A landscape with many valleys, sampled at points; each row gives a point and its height.
A ball rolls from a point to whichever of its 2 nearest points has the largest drop for the distance, and stops where none of them is lower. Distance is the straight distance between rows; heights are no part of it.
q548: [ 30.9 -37.6  13.4  -0.5  12.4  23.6 -10.0  19.0  11.5   1.6 -16.6   6.4
   8.2 -14.7 -50.3   1.4   6.0 -26.2  27.2 -25.3 -50.2]  h=6.44
q913: [-24.5 -19.9 -25.8  33.7 -12.9 -20.4   5.6  -3.6  -5.6 -13.6   8.6 -16.1
   2.9 -11.2  -5.0  24.5   4.4  31.3 -15.3 -15.7 -12.7]  h=4.27
q572: [-32.3  -4.4  11.5 -37.9 -25.8  32.3  30.5 -31.6  13.7  35.3  12.7  -5.3
 -33.1  39.0  25.9 -23.6  -0.2  -5.2 -24.6  36.5  39.0]  h=7.26
q388: [ 14.1   1.1  15.2  -7.4  31.1  -0.7  -7.0  -2.5  -2.1  -5.2   8.4   5.2
 -30.8  27.0  61.8 -19.3  -6.6  10.4 -27.2 -11.8  15.9]  h=4.85
q417: [  9.7  28.1 -17.1 -13.1  26.3  21.4 -11.2   8.0  -1.4  -5.5   5.5 -20.4
  48.9 -58.1 -15.0  14.8 -36.6 -21.8  48.7 -19.3  50.9]  h=3.39
q882: [ -2.5 -19.2 -11.0   2.1  86.6  -9.4 -13.5  -7.6  32.6 -16.2 -11.2  20.2
  -4.8 -11.4 -13.6 -20.6  21.7  22.4   5.5   6.7 -13.2]  h=3.22
q837: [-17.8   4.0 -43.2  36.7   9.5 -21.3   5.7 -12.2   8.6 -17.4  11.3   5.4
  20.7   3.3   5.0  -1.6 -16.5  37.4  16.3  -3.1  -0.4]  h=4.10
q818: [ 28.6 -24.9  30.3  17.9 -32.6  18.7   9.6  19.8  -8.4  16.1  -8.0  -5.5
   5.9 -32.2 -14.5  23.2  -8.5 -27.7  13.8 -10.2 -25.5]  h=6.80
q295: [  3.9   8.0 -15.3  22.8  35.9  -3.5 -15.4 -10.5   5.9  -0.8 -18.9  28.5
 -19.1   0.8  37.3 -20.6 -10.2  14.5   3.8 -14.0  -9.6]  h=7.61
q126: [-16.6   3.7 -15.4  21.4   0.7 -23.5  17.0   7.0   0.4 -30.1  28.4 -24.1
  18.6   3.0   9.4  15.8 -19.8  23.9  19.2   8.3  -7.5]  h=4.29
q502: [  2.2  14.8 -39.0   3.4  25.0   5.1   3.3 -17.0   9.1  21.4 -18.9  37.6
 -31.9  21.6 -24.4 -41.4  -8.1  34.7  34.5  -1.6  -2.9]  h=7.84
q477: [ 27.8  32.7   6.7  -9.2  11.8   3.1 -22.8  43.4 -39.0  -6.9 -15.3  -5.2
  33.7  -6.3  17.1 -11.8 -31.9 -18.8  21.9 -17.5  41.7]  h=5.97
q190: [ 14.1 -13.6 -17.0  14.4 -16.7   9.1  24.9  21.2  29.4   2.5 -21.8  33.3
 -15.3   3.7 -59.4 -12.0  30.5  35.5   8.6 -22.5 -17.2]  h=3.06
q610: [ 58.7  22.2  -7.9 -14.1  14.9   4.6  -0.2  22.7   8.2  13.0 -20.2 -13.0
  -3.1 -25.1 -28.4 -39.0 -44.7 -19.0  59.6 -39.4  27.4]  h=5.25
q963: [-31.5  -3.8 -11.1  -2.5  -9.0 -28.3   9.8  -6.8 -26.1 -20.3  45.2 -29.2
  29.1  12.7  -1.8  32.9  -4.2  15.3  -2.6  17.7 -10.9]  h=4.19
q646: [ -7.4   3.4 -20.5 -15.4  38.6 -27.5 -23.3 -18.6  37.1 -30.3 -17.1  40.6
   9.0   2.3 -32.5 -11.9  64.7  18.2 -48.6  -7.4 -16.2]  h=2.51
q620: [ 24.6  -8.6 -23.5   3.6  56.6  12.7  -5.3 -15.8   8.9   1.3  -4.4   6.6
 -40.7 -21.0  -1.5 -16.8  -2.4   1.9  37.3  -5.6 -35.6]  h=5.67
q975: [-12.3   6.9  28.5  -5.0 -23.4 -22.6  12.1  19.8 -14.4   2.5  25.9 -36.3
  52.5   5.8  -3.1  24.6 -19.8 -12.6  -0.5  28.5  18.3]  h=6.61
q370: [-11.5  19.2 -14.1  22.8   9.0  -5.0  -1.2 -40.0  -5.7 -32.0  39.1 -28.1
  37.5  26.6  30.8  15.0 -17.5   5.1  -0.4  16.9  -1.4]  h=7.00
q702: [  3.8  33.2  22.9   4.4 -30.4  24.0   5.2 -34.6 -13.3 -17.5  37.3 -32.7
   2.6  17.4  28.9  -2.3 -20.8 -12.8   3.2  54.2  46.1]  h=7.90
q55: [-38.3   9.9   0.1 -39.2 -13.7 -22.8 -28.9 -24.3  10.8  41.0 -16.2  -1.5
  -8.9  -9.9  12.6  12.0  39.6 -29.9 -72.3 -19.7   7.3]  h=0.87
q757: [ 11.5   7.0   2.3  -1.8  10.4  -5.2   9.0  18.3 -21.0 -23.2  14.5 -21.4
 -25.5  20.5  49.2 -15.0  -7.1  22.3   0.6  -4.5  13.1]  h=4.18
q788: [ 10.5  -7.5  -6.3   8.8   1.0   1.6   6.5  22.8   6.5 -13.8 -29.8  24.3
 -10.5  21.3 -33.7 -14.7  18.7  29.6  26.3 -13.8 -30.2]  h=3.33
q244: [ 31.1  16.1 -14.5   2.6  33.8   4.3   1.8  19.4 -19.8 -22.0   8.1 -15.5
 -40.4  16.3  24.5 -33.7  -2.8  12.8  34.0  -5.2   2.9]  h=4.57
q992: [ 11.3  15.7  -6.3  17.1  31.0 -20.2  12.0  14.3   9.7 -22.4  29.2 -12.4
  70.0 -18.9 -38.9  11.4 -28.8 -27.1  39.1  -8.9 -10.2]  h=6.90
q982: [-27.3  -2.9  -3.4  -1.5 -21.4   0.6  -4.9 -37.5 -15.5   5.5  25.4 -17.4
  16.0  16.4  40.8  15.6 -13.0   6.8 -45.8   6.5   6.1]  h=5.56
q532: [ 49.1  16.1 -15.4 -26.8  44.7  18.2   0.6  19.7  -5.7  16.5 -29.5   4.0
   4.8 -37.2 -10.6 -14.4 -44.0 -38.0  38.2 -38.8  37.3]  h=5.48
q874: [ -2.5 -16.1  10.0  13.1 -45.6  15.7   4.7   4.1 -20.6   6.9  37.1  -8.1
  20.1 -51.9 -30.5  29.6 -17.6 -23.3  32.1  11.2  11.2]  h=3.13
q254: [ 11.4 -49.3 -16.0   4.1  27.5  16.9  -0.9  -8.4  15.6  -8.5  -2.1   7.8
 -27.7 -23.1 -21.7  10.2  21.0  -2.8   5.6 -20.2 -51.1]  h=5.24
q686: [  2.6  26.8 -24.1   0.6   1.2   5.1  -6.1  15.2 -13.2 -24.0  14.2 -35.8
  24.0 -16.4 -10.4  -6.5 -33.6  14.0  65.8 -10.2  19.4]  h=3.80
q518: [ 23.0   0.4  46.9  -3.4  11.8   5.4 -13.9  45.8 -19.1   6.7 -27.4   5.0
  21.9   2.9  -6.2   5.5   1.8 -34.8  -0.5   8.1 -18.7]  h=6.19
q389: [-22.9   2.2  35.3 -31.9  27.6 -24.5 -44.0 -16.3  16.3  22.6  -6.9  18.3
  -5.2 -19.9  13.7  13.0  32.0 -24.2 -41.0  -3.1 -15.7]  h=2.95
q714: [ 27.3 -10.5  36.8  -0.6  24.5  14.5   1.9   7.5 -12.1  -6.9   2.5  -8.3
 -18.0  -7.1  -8.1  -0.8  17.0 -20.0  25.8  35.5 -29.0]  h=6.06
q961: [-13.8  -5.2  19.4 -25.9 -14.5  22.0  13.7 -37.3   9.4  34.7  19.1  -7.3
 -15.7  26.8  55.2  -7.0 -13.0  -1.4 -43.6  15.1  29.4]  h=6.92
q169: [  4.9   6.3  39.6 -45.0 -15.6  -9.9   9.8  12.0  17.3   2.3 -23.7 -21.3
 -12.1  12.5 -17.7  25.7  41.5 -13.7 -28.6  20.9 -35.8]  h=7.33
q506: [-15.6 -20.7 -55.3  63.5 -10.4 -11.7   5.8 -17.6  22.1  12.2  -5.1  24.7
  12.0 -18.4 -30.2  -2.5  -2.0  30.5  -6.4 -30.7  -1.4]  h=1.93
q908: [ 11.5   8.0  13.8  20.2 -17.5 -18.7   3.9  24.7  -8.7  -8.5   5.6 -25.0
  40.7  -4.2  -1.6  17.7 -30.4  -2.4  19.9   8.1   4.0]  h=6.72
q629: [-10.5 -10.1  26.6 -21.9   8.8  -2.8  24.8 -24.5   3.9  26.3   7.3  15.7
 -60.2  -3.4  12.5  -6.6  24.9 -22.6  -4.6  61.4   8.2]  h=7.51
q563: [ 32.7 -29.4   7.7  11.9 -18.1  20.0  -5.6  30.5  -2.8  13.8 -27.1   6.0
  26.9 -20.8 -30.1   5.9 -17.4 -30.6  20.2 -40.2 -24.5]  h=6.63
q567: [ 54.5  19.3   3.0   2.8  28.6  -3.4  10.3  33.7  -2.6  -6.5 -18.7 -19.1
 -17.2   0.0 -11.1 -40.7 -14.1 -13.1  58.8 -21.8   6.6]  h=5.03
q555: [ 29.7  28.2  37.4   2.4  -7.5  13.6  -0.4  28.9 -42.0   0.5   6.2  -7.0
  -5.5 -21.8  15.4 -13.2  -5.7 -41.4  27.9  20.6  35.0]  h=3.93
q700: [-10.7 -11.1 -32.1  39.5  -3.7 -12.9   2.0  -3.5  32.8  18.5 -22.1  45.3
  -2.3  -7.6 -12.2 -11.1  10.7  26.3  -8.7 -23.0   5.8]  h=2.32
q325: [  3.3   0.1  27.3 -27.9  -2.5  27.1  10.0 -20.7 -13.2  11.0  20.4  -5.5
 -34.1  30.6  43.2  -6.6   5.3 -10.0 -30.7  32.9   6.6]  h=7.30
q285: [  5.8 -25.9   5.1   9.6 -18.8  12.1  11.7 -16.0  -2.6  16.8  -3.5   6.3
 -36.2 -33.5  15.3  28.9  18.7  -0.6 -11.0  10.0 -26.6]  h=7.71
q281: [ -1.6 -33.8 -36.6  12.2 -12.9   9.8  -0.7  -3.3   9.2  -4.1  -9.8   7.3
 -28.6 -25.4 -22.3   2.2   8.9  19.2   6.5 -38.7 -30.1]  h=4.98
q987: [-12.9 -12.5   4.5 -16.0  33.4  -8.5 -19.2 -19.0   3.9  -9.7  -6.0   4.8
 -20.7  -6.6   0.5  14.1  46.2   4.6 -30.5  13.6 -35.7]  h=2.05
q929: [  4.1   3.2 -11.4   5.3  22.0   6.3   0.5  17.6  15.6 -22.6 -13.6  31.9
 -16.8  58.8 -15.3 -31.9  26.6  38.1  -8.7  -0.5 -10.2]  h=3.88
q665: [-32.5  -7.6  -9.7  -0.9  -2.6  -9.8 -10.5 -15.5  -8.5 -12.1  12.6   8.8
  13.8  22.7  45.7   3.1 -11.7  31.6 -38.2 -21.2  14.3]  h=6.13
q919: [ 21.5 -18.8  -5.4  -6.2  -7.3   5.7  14.0  28.4  -6.9  -8.2   5.4  -6.6
 -19.6 -22.5  -6.8  -0.2 -15.3  17.3  46.3 -26.5 -12.0]  h=4.28
q468: [-19.5  -1.5  -2.7  -5.2 -22.3 -13.2  -3.7 -12.6  -5.8  -3.8 -22.9 -20.6
 -17.3  16.1  12.0  23.3  32.4  -2.1 -49.9  -5.8 -28.7]  h=5.18
q16: [  6.4   0.4 -20.9  17.9  42.4  -6.3  -9.8  -4.7  25.2  12.6 -18.3  51.8
 -19.2  -0.1   2.9 -38.1  -4.0  24.9  19.1 -15.8   4.6]  h=7.75
q89: [-13.8   1.4  30.6  -2.6  42.7 -33.0 -45.2  -2.3  25.1   9.7 -16.7  40.2
   5.0 -11.3  -1.2 -10.1  28.1  -9.5 -24.5 -24.6 -21.5]  h=3.69
q229: [ -2.7 -25.7  10.7  -4.2   6.3   3.2  -9.5  -1.9  -6.2 -12.9 -10.9  -9.7
  -7.4 -17.9 -44.3  26.3  42.0  -9.5  -7.6   1.4 -58.7]  h=1.89
q671: [ -5.2  -0.5  21.6 -26.5  21.8 -14.2 -13.0  -3.4  12.9   8.9  -8.4  18.6
 -11.7  19.2  50.3  -1.3   4.6   2.1 -46.0 -17.7   0.3]  h=5.59
q380: [ 25.7 -27.0 -28.3 -10.5  -1.2  23.4   8.8   5.2  17.1   2.2   8.6  -8.1
 -24.7 -18.1 -15.1 -18.5 -31.9   4.3  63.0 -41.3 -11.2]  h=4.47
q172: [-38.5  -8.5  -6.3  -4.0 -39.1 -21.7  28.3 -13.2  -0.3  19.2  18.0 -44.3
  11.9   6.1  -4.9  41.2   5.9   3.2 -23.3  35.4   2.1]  h=2.50
q176: [ -2.0 -31.8  -4.9  29.3 -38.7  11.4  12.0 -12.0 -14.4  12.3  11.2  -8.7
 -11.5 -37.7 -10.0  37.2   7.7  -4.7  -0.2  -0.2 -24.8]  h=7.81
q872: [ -3.7  -9.8 -26.3  26.8 -25.1   2.6  -3.4   3.6 -20.0 -11.5  10.3 -23.7
  25.0 -18.8 -29.5  12.4 -22.7  11.5  40.2 -19.1  -9.3]  h=2.66
q293: [ 17.0 -18.3 -43.4  22.6   3.7  22.1   8.9 -17.6  23.3  -7.0  13.4 -11.9
  -4.8 -28.1   4.3  -3.0 -38.3  14.2  52.9 -31.5  -4.8]  h=4.62
q313: [ 17.7  -6.8 -21.1  16.3 -23.7  15.8  12.1  14.8  23.9  20.1 -22.8  14.7
   2.8   5.6 -62.2 -28.5 -23.3   7.9  43.9 -30.5 -14.8]  h=6.88
q660: [ 13.2  32.6  41.3  -1.3 -42.2  22.1   3.0  -8.2 -30.7  -7.0  21.8 -11.0
  -0.6  12.1  10.8 -13.0 -12.1 -26.5  13.4  47.9  42.9]  h=8.00
q2: [-15.8   0.7  18.3 -11.5 -44.0   3.3  21.4  -7.8 -11.1   9.6  20.1 -23.1
  -9.9  15.3  20.9  16.4  -7.0   1.2  -5.4  50.4  15.6]  h=3.28
q194: [-22.7   0.6  42.7 -45.5 -49.9  14.6  16.7   8.1  -4.2  33.8  -8.6 -10.1
 -13.3  42.5 -14.3  -8.3  14.2 -24.9 -10.5  47.0  18.4]  h=7.08
q441: [-14.8  -3.4 -10.7  18.3 -29.4 -23.1   1.3   4.9  -1.7  -9.9 -20.8  -0.1
  -7.1  10.8   2.4  15.6  11.4  27.7 -27.5 -18.2 -18.2]  h=4.66
q118: [ -8.2 -12.2 -53.5  42.3 -25.6   4.9   7.4  -3.7  -1.8  -3.7  -4.9  -7.0
  18.5  -4.2 -55.4  -9.9 -20.7  19.5  30.7 -26.4 -13.0]  h=2.40
q594: [-42.3  10.0  28.5 -50.7  -0.2  -4.2 -30.5 -23.4  13.9  43.3  -2.1  13.9
 -10.0  -0.2  23.8   5.0  35.3 -29.7 -43.6   3.3   9.6]  h=2.09
q590: [-42.4 -12.8 -11.9   3.7 -19.8 -29.0  -2.7 -23.2  -2.5  20.0   0.5 -13.5
  -1.6 -22.8  14.2  42.0  13.8   4.0 -53.6  -5.1  -2.6]  h=3.24
q709: [ -5.3  -7.0  46.5 -28.7 -46.1   0.3  16.8  18.3 -15.8  25.4  -4.2   0.0
  -9.6   4.7 -10.9  12.5   7.9 -25.6  -3.0  43.5   2.0]  h=6.98
q212: [ 15.0   9.5  23.4 -12.5 -27.0  30.9   3.2  -2.4 -28.8 -10.7  16.6 -23.0
  -8.7  38.5  38.5  -5.7 -15.8  -1.5 -13.6  19.2   8.6]  h=7.57
q321: [  1.0 -16.2  25.7  -5.6  15.9   1.8  12.4 -15.0   4.9  16.8   3.8  15.8
 -48.1 -30.1  20.8  20.5  24.3 -16.0 -12.1  40.3 -23.1]  h=7.60
q884: [  5.8   5.8  -6.8   6.2  -3.7 -18.0  10.5  33.1  -9.7 -26.9  16.2 -18.1
   2.7  10.0  21.8  -3.1 -21.4  35.5  29.7  -3.4  10.4]  h=4.46
q182: [ 25.3   2.4 -23.1 -13.3  -0.9  21.2  -6.3  15.4  -1.8   4.6   7.4 -13.3
  36.4 -49.3 -24.4   5.6 -44.2 -14.7  56.8 -40.7  26.0]  h=3.16
q261: [  1.1  -3.0 -28.2   6.3  31.8 -10.6   2.3  -7.3  43.4 -11.4 -17.6  57.3
  -4.7  -0.3 -49.1 -13.5  64.7  21.7 -28.0  -4.9  -8.1]  h=2.77
q574: [-41.2  -6.8 -20.5  15.8  12.0 -18.4 -19.4 -26.0   0.4 -13.1  34.6  13.2
  43.0  30.6  25.8 -12.0 -24.9  21.9 -37.3 -25.9  16.1]  h=6.49
q238: [  7.6  23.3  -7.6  36.2   7.0   2.4  -5.8 -27.3   1.5 -24.8  12.9 -21.2
  21.1  26.6  51.2  -7.5 -36.4  17.9  -1.8   3.7  16.2]  h=7.21
q162: [ 37.4  23.1 -13.3 -15.7  43.2  21.0  -7.4  33.5 -33.8   6.4 -31.3  15.2
  20.7 -24.2   9.2  -9.0 -23.0 -28.7  15.6 -16.4  34.5]  h=5.74
q695: [ -4.6 -27.9 -47.9  19.1   3.1  -0.5  11.8  -5.8  15.8   0.3   6.9  16.4
 -11.4 -33.9  -8.6   2.0 -19.2  31.7  24.8 -39.1  -5.6]  h=4.78
q405: [-16.3   6.5 -28.8  45.6  -1.8  -3.6 -33.5 -31.3 -10.1  -2.0  -7.9  16.1
  16.0  17.0  31.2  -8.4 -16.8  10.4 -21.3 -24.2  -1.2]  h=5.37
q365: [ 41.4  20.3  12.7  -1.5  20.7   5.9  -2.3  38.9 -29.9 -12.0   0.7 -25.4
 -26.9   2.1  13.8 -21.2   1.8 -13.5  41.4  -3.8   3.3]  h=4.82
q942: [ 22.3  32.5 -18.4  33.8  21.1   4.6  -8.3 -10.8   1.7 -14.0  -9.3  -1.4
  -9.2  14.6  43.2 -22.5 -23.0  16.7  18.9  -7.7  15.3]  h=7.41
q901: [-20.4  -1.0  -6.7  19.9   6.9 -10.6 -29.4 -15.4   0.3   5.4 -23.8  37.5
   2.3  14.4  24.8 -15.4   4.3   5.8 -40.6 -24.9  -4.7]  h=4.81
q335: [ 16.1 -13.0 -15.0  21.8 -17.6  13.5  -5.0  21.7  -1.4  11.0 -26.6  11.1
  35.6 -11.6 -50.3 -14.0 -33.2  -7.7  37.6 -37.3 -10.8]  h=6.79
q783: [ 10.5   1.1  35.4  11.0 -43.0   9.4   7.0  16.3 -21.1  14.8  -5.2 -11.4
   5.5 -18.8  -8.2  20.6  -8.1 -24.3   4.5  25.2  -3.3]  h=6.89
q899: [ -3.9  15.7  -1.0  25.0  -4.3 -28.5   2.2  13.0  -9.6 -22.7  21.9 -16.8
  67.9   5.7 -28.9  15.8 -22.7  -8.9  16.4  -1.3  -6.4]  h=6.81
q180: [  3.9 -27.8  -3.6  14.1 -29.6   0.1  -1.9  19.6  -3.8 -11.4 -19.4  -5.6
 -13.7 -11.2 -45.6  15.6  24.0  -8.6 -13.0 -28.4 -44.0]  h=2.39
q565: [  8.4  -7.7  10.8 -17.4  -3.3   4.2  -4.2  36.8 -21.5 -13.5   1.6  -6.1
 -26.1  -7.2   3.9  11.7  11.9  10.9  16.8  -3.3 -18.5]  h=4.02
q880: [ 29.5   2.4 -12.4  11.0  10.4  16.4   8.6   9.0  17.2   5.1 -28.1   6.9
 -17.2   3.8 -37.6 -36.1 -20.1  10.1  52.7 -16.5 -18.3]  h=6.96
q564: [ 10.9  -3.9  19.7 -18.1  17.0 -24.8  14.5   3.3  34.5   8.6 -25.9   2.2
 -30.8 -11.2  22.7  22.7  25.5  -1.0 -33.1   9.6 -24.4]  h=7.65
q839: [  0.6  16.1  28.1  -6.6 -35.2   0.2   9.1   7.4 -21.9  12.4   1.3  27.6
  20.9 -27.7 -12.1  -5.4 -24.7 -39.5   5.7  46.4  53.8]  h=3.46
q824: [ 36.6 -23.9  38.3  -8.6  29.8  26.5 -11.2  20.9 -11.7   4.8  -1.0   1.5
   7.0 -33.2 -27.9   4.7   2.4 -33.1  28.5   3.2 -31.1]  h=6.24
q448: [ 31.7  -1.4   5.1  11.2  26.6  22.0  -0.6   0.4  -7.2  -8.0   0.1  -7.3
 -33.0 -21.0  19.0  -5.0   1.9 -12.2  29.3  15.1 -28.7]  h=5.90
q101: [ 25.4  25.3  27.8  -5.8  -5.0  13.7   4.6  25.1 -26.2   7.7   2.9  23.7
   9.2 -43.0   7.9  -5.2 -20.8 -46.2   8.7  34.0  62.7]  h=3.68
q867: [-16.3  -3.7 -30.6   8.9  -2.2  -5.5   8.1   7.4   8.3 -15.9   8.8  20.6
  -2.6  39.2   7.3 -25.0  -6.3  58.3  -2.6 -15.8  20.1]  h=5.30
q192: [ 11.9  -4.9  30.8   0.9  -5.4   1.2  -9.8  24.5 -17.5  -8.4 -27.3  -1.9
   9.5  13.5 -21.3   1.3  16.2 -12.5   0.7   0.5 -43.8]  h=5.96
q843: [ -4.8 -14.5 -14.8   5.3   7.6  -6.9 -13.5 -14.3  -4.0 -11.3 -15.2   4.9
 -26.7 -20.1 -16.2  19.8  45.0  -7.8 -34.9 -13.8 -48.7]  h=1.21
q349: [-47.7  -7.7  -7.9 -28.7 -42.9  16.6  18.9 -32.4   2.8  35.8  10.0 -30.0
   1.2  35.3  19.3  11.6  12.7   1.9 -52.0  23.3  17.7]  h=3.58
q392: [  8.7  37.7   9.3 -10.0  16.9   4.6  -2.5  17.7 -32.0 -13.0  23.3  -4.5
  57.6 -17.3  16.5   8.1 -27.3 -27.7  -7.9  22.9  76.8]  h=6.31
q943: [ 12.5  29.4  13.6   8.1 -22.0  22.9  -4.3  -7.1 -21.1 -30.3  32.7 -40.9
  21.3  23.3  30.7  -2.6 -22.7   0.0   5.0  19.4  21.6]  h=7.77
q753: [-38.7  -1.2 -15.6   1.2 -14.1 -38.8 -30.3 -17.1   1.7  17.6 -17.8   8.0
  -8.7 -27.5   1.9  21.8  31.4 -13.7 -66.5 -32.6   4.6]  h=2.27
q165: [-11.9   8.6  33.8 -57.1 -41.1  10.3  20.5  11.8   5.3  22.7 -11.4 -24.2
 -17.5  34.3  -3.6  17.4  36.9 -17.4 -24.9  28.0  -4.3]  h=7.19
q544: [-10.7   0.7 -59.9  65.9  -9.1  -8.9  17.4 -14.8  12.7   5.0   2.0   8.4
  20.1   6.2 -43.9 -13.3  -8.1  30.3  19.4  -8.4   5.0]  h=2.19
q738: [-28.2  -7.3  11.4 -26.9 -33.6   6.5  36.8 -23.4  15.2  31.3  -8.2  -1.2
 -46.6  37.3   4.1 -28.3   8.1 -23.1   1.9  53.7  32.7]  h=7.39
q170: [ -0.3  41.1  -7.5  -5.0  10.1   5.9 -17.1  13.0 -23.9 -23.9  30.8 -26.5
  49.8 -29.2 -13.2  14.5 -23.1 -13.4  48.1   4.5  38.1]  h=3.61
q376: [ -8.4   4.2  25.0 -36.8   6.7  -4.2  17.0 -12.5  26.6  27.1 -16.7  -7.9
 -36.2   7.6  28.4  17.0  30.5  -8.0 -37.4  30.7 -14.9]  h=7.86
q703: [  0.8  -1.7  34.5 -21.3 -14.5  -3.8  35.9 -12.8   5.7  15.7  -4.1   6.0
 -53.7  16.2 -11.4 -25.5  11.2 -28.9   7.8  72.4  17.0]  h=7.45
q112: [-14.8   0.0   3.1 -33.4  33.3 -28.0 -30.5 -27.5  23.4 -15.6 -20.6  21.4
   4.1   4.5  -1.1  -1.3  51.0  -1.1 -61.2   2.2 -23.4]  h=2.83
q534: [ -8.5   7.2   7.2  -6.3   9.4 -12.1 -10.5   2.4  36.4   5.3  -8.8  62.0
   0.5  34.5  18.7 -29.1  13.1  28.3 -39.6 -23.8  20.3]  h=4.77
q29: [ 18.2 -10.6  34.3 -21.9   9.3 -21.4  19.5  23.8  17.5 -19.3 -17.3 -11.5
 -26.1   0.4  -4.7  17.1  27.0   4.9 -10.2   7.7 -38.0]  h=7.46
q10: [ -5.7  10.2  21.2  10.9 -41.7   7.1   9.8  -5.4 -21.1   0.5  27.9  12.2
  30.7 -44.4 -30.8  11.6 -26.2 -33.7  25.8  41.0  44.5]  h=3.30
q332: [  1.5  -1.0  23.8  -4.6  -2.9   2.2  -6.5   3.1 -10.2 -10.2 -14.7  -9.9
 -10.1  40.0   4.2  10.0  22.7   1.6 -23.5  12.7 -36.5]  h=5.66
q554: [-21.3   6.1  20.0  17.9  11.4 -26.0 -46.8   3.1  13.0  14.1 -13.4  54.7
   5.8   9.3  -0.7 -32.3  19.7   1.9 -22.3 -36.5   0.2]  h=4.21
q399: [ 13.9   5.0   8.2  -4.1  25.7  -3.7  -7.1  33.4   4.9 -27.7 -21.1  10.1
  -3.4  48.3 -36.7 -26.5  21.6  17.5  15.2   2.3 -26.8]  h=3.60
q844: [  3.4  29.2  30.4  -7.4 -10.0  -6.7   2.5  15.5 -27.7 -10.1  37.0 -19.7
  61.7   4.5   8.0  12.4 -30.2 -29.8  -5.7  33.3  44.5]  h=6.48
q465: [ 15.0 -39.7 -26.5  -9.8  38.5  22.9  -3.1 -12.1  25.6   2.1   2.2   2.6
 -32.9  -7.1 -35.0 -17.6   2.3   8.9  41.8 -22.2 -43.2]  h=5.46
q336: [-28.8  -4.7  23.6 -34.0  -5.8   2.2 -12.8 -26.9   9.4  36.5   1.5   4.5
  -4.9  19.4  54.6   5.0  -2.8  -2.6 -57.0 -15.3  15.9]  h=6.33
q495: [  4.6 -17.7   4.1  -4.1  61.3   0.8 -10.9  -9.7   5.4 -21.9  -1.5   5.5
 -12.1  -8.4  -7.1  -0.2  25.0  12.2   4.5  11.8 -38.7]  h=2.73
q754: [ -4.2  17.2 -46.4  15.2   7.8  -7.1   8.1  -1.1   4.4 -22.3  13.5 -16.2
   9.2   2.2  -9.7 -12.1 -32.3  36.7  53.1  -8.2  14.7]  h=3.94
q780: [-46.5 -14.8 -23.3   7.4  -6.7 -30.7   4.1 -18.1 -13.0  -6.1  32.7 -19.8
  10.4  -7.1  11.6  40.1  -0.1  16.3 -32.3   7.5   1.4]  h=3.85
q968: [ -4.6  -2.7   9.9  -7.8 -25.5  -5.5  11.0  11.4 -21.4  -8.4  12.8 -19.6
 -15.1   5.8  26.8  22.9  -5.1  13.7  -1.4  15.8  -7.3]  h=3.66
q923: [ 14.3  35.2  -5.0  -2.7  22.9  -1.8 -11.3  23.8 -22.3 -22.2  -5.1 -11.0
  65.7  -9.3  19.5   4.2 -36.3 -15.1   6.7  -5.4  54.9]  h=6.14
q680: [-52.9 -10.1  -8.9 -18.2 -19.0  12.2  -8.1 -44.3   2.0  35.5  21.9 -27.2
  17.1  23.1  33.6  16.2  -7.9  -8.2 -67.6  -4.9  20.3]  h=4.67
q242: [-43.4   0.1  10.6 -25.9 -60.5   5.6  27.9 -10.6   0.5  29.8  17.0 -31.2
   7.3  26.5  -6.0  17.1  10.8  -1.4 -19.7  42.5  26.7]  h=2.91
q221: [ 31.6  39.4  13.7  18.8 -13.1  20.4  -3.0  11.5 -22.8 -18.5  10.9 -34.0
  -1.7 -16.1  20.9  -1.2 -10.3 -15.6  38.1  18.5  34.3]  h=4.15
q461: [ -3.7   5.2   6.3  -6.8  11.3 -11.6   3.9  -1.7  28.3 -20.6 -19.0  28.5
 -11.2  48.1  15.0 -21.5  22.5  33.2 -40.1 -16.6  -7.7]  h=4.31
q716: [  4.9 -14.0 -20.9  24.2   6.4  -9.0  12.3  -0.7  40.6   2.1 -29.1  44.6
 -25.3  -2.9 -34.4 -12.3  36.9  25.9 -16.7 -11.6 -18.3]  h=2.74
q88: [ -7.9   6.9 -21.3  10.3  14.5  -4.2   0.4  10.9  19.7   8.0  -4.1  58.5
 -12.1  36.6  14.7 -36.7   8.7  49.2 -13.3 -18.4  35.3]  h=5.08
q148: [-16.5  13.3   4.3 -57.5  -6.2 -10.0   2.4 -21.2  27.0   9.2 -24.2  -2.8
 -16.1  17.4  18.7  23.8  47.8  -6.6 -54.2   8.3 -14.5]  h=8.06
q226: [  6.0 -21.7 -16.6   8.7 -23.3  25.2  -4.6  14.5 -12.4   0.8  23.9 -14.8
  39.0 -45.6 -28.3  22.7 -30.4 -16.2  44.4 -26.1   5.2]  h=2.92
q269: [-27.4   6.0 -24.6  25.8  20.8 -19.6 -15.6 -47.3  -3.1 -22.8  41.0  -5.7
  43.6  24.3  26.5  13.4 -17.9   3.6 -33.7  -3.5  -4.0]  h=6.78

For each start below, name the point where the ball stops.
q221 => q506
q867 => q506
q899 => q757
q548 => q242
q148 => q55
q295 => q242
q376 => q563
q695 => q242
q518 => q55

Call two points neighbours if one is among the 2 nearest of the other. Go from one point of each pair to the other, from neighbour to neighbour, staying as low as possible. Name the highest point that can't be avoided.
q843 / q55 => q126
q757 / q843 => q884
q716 / q646 => q261
q646 / q843 => q112
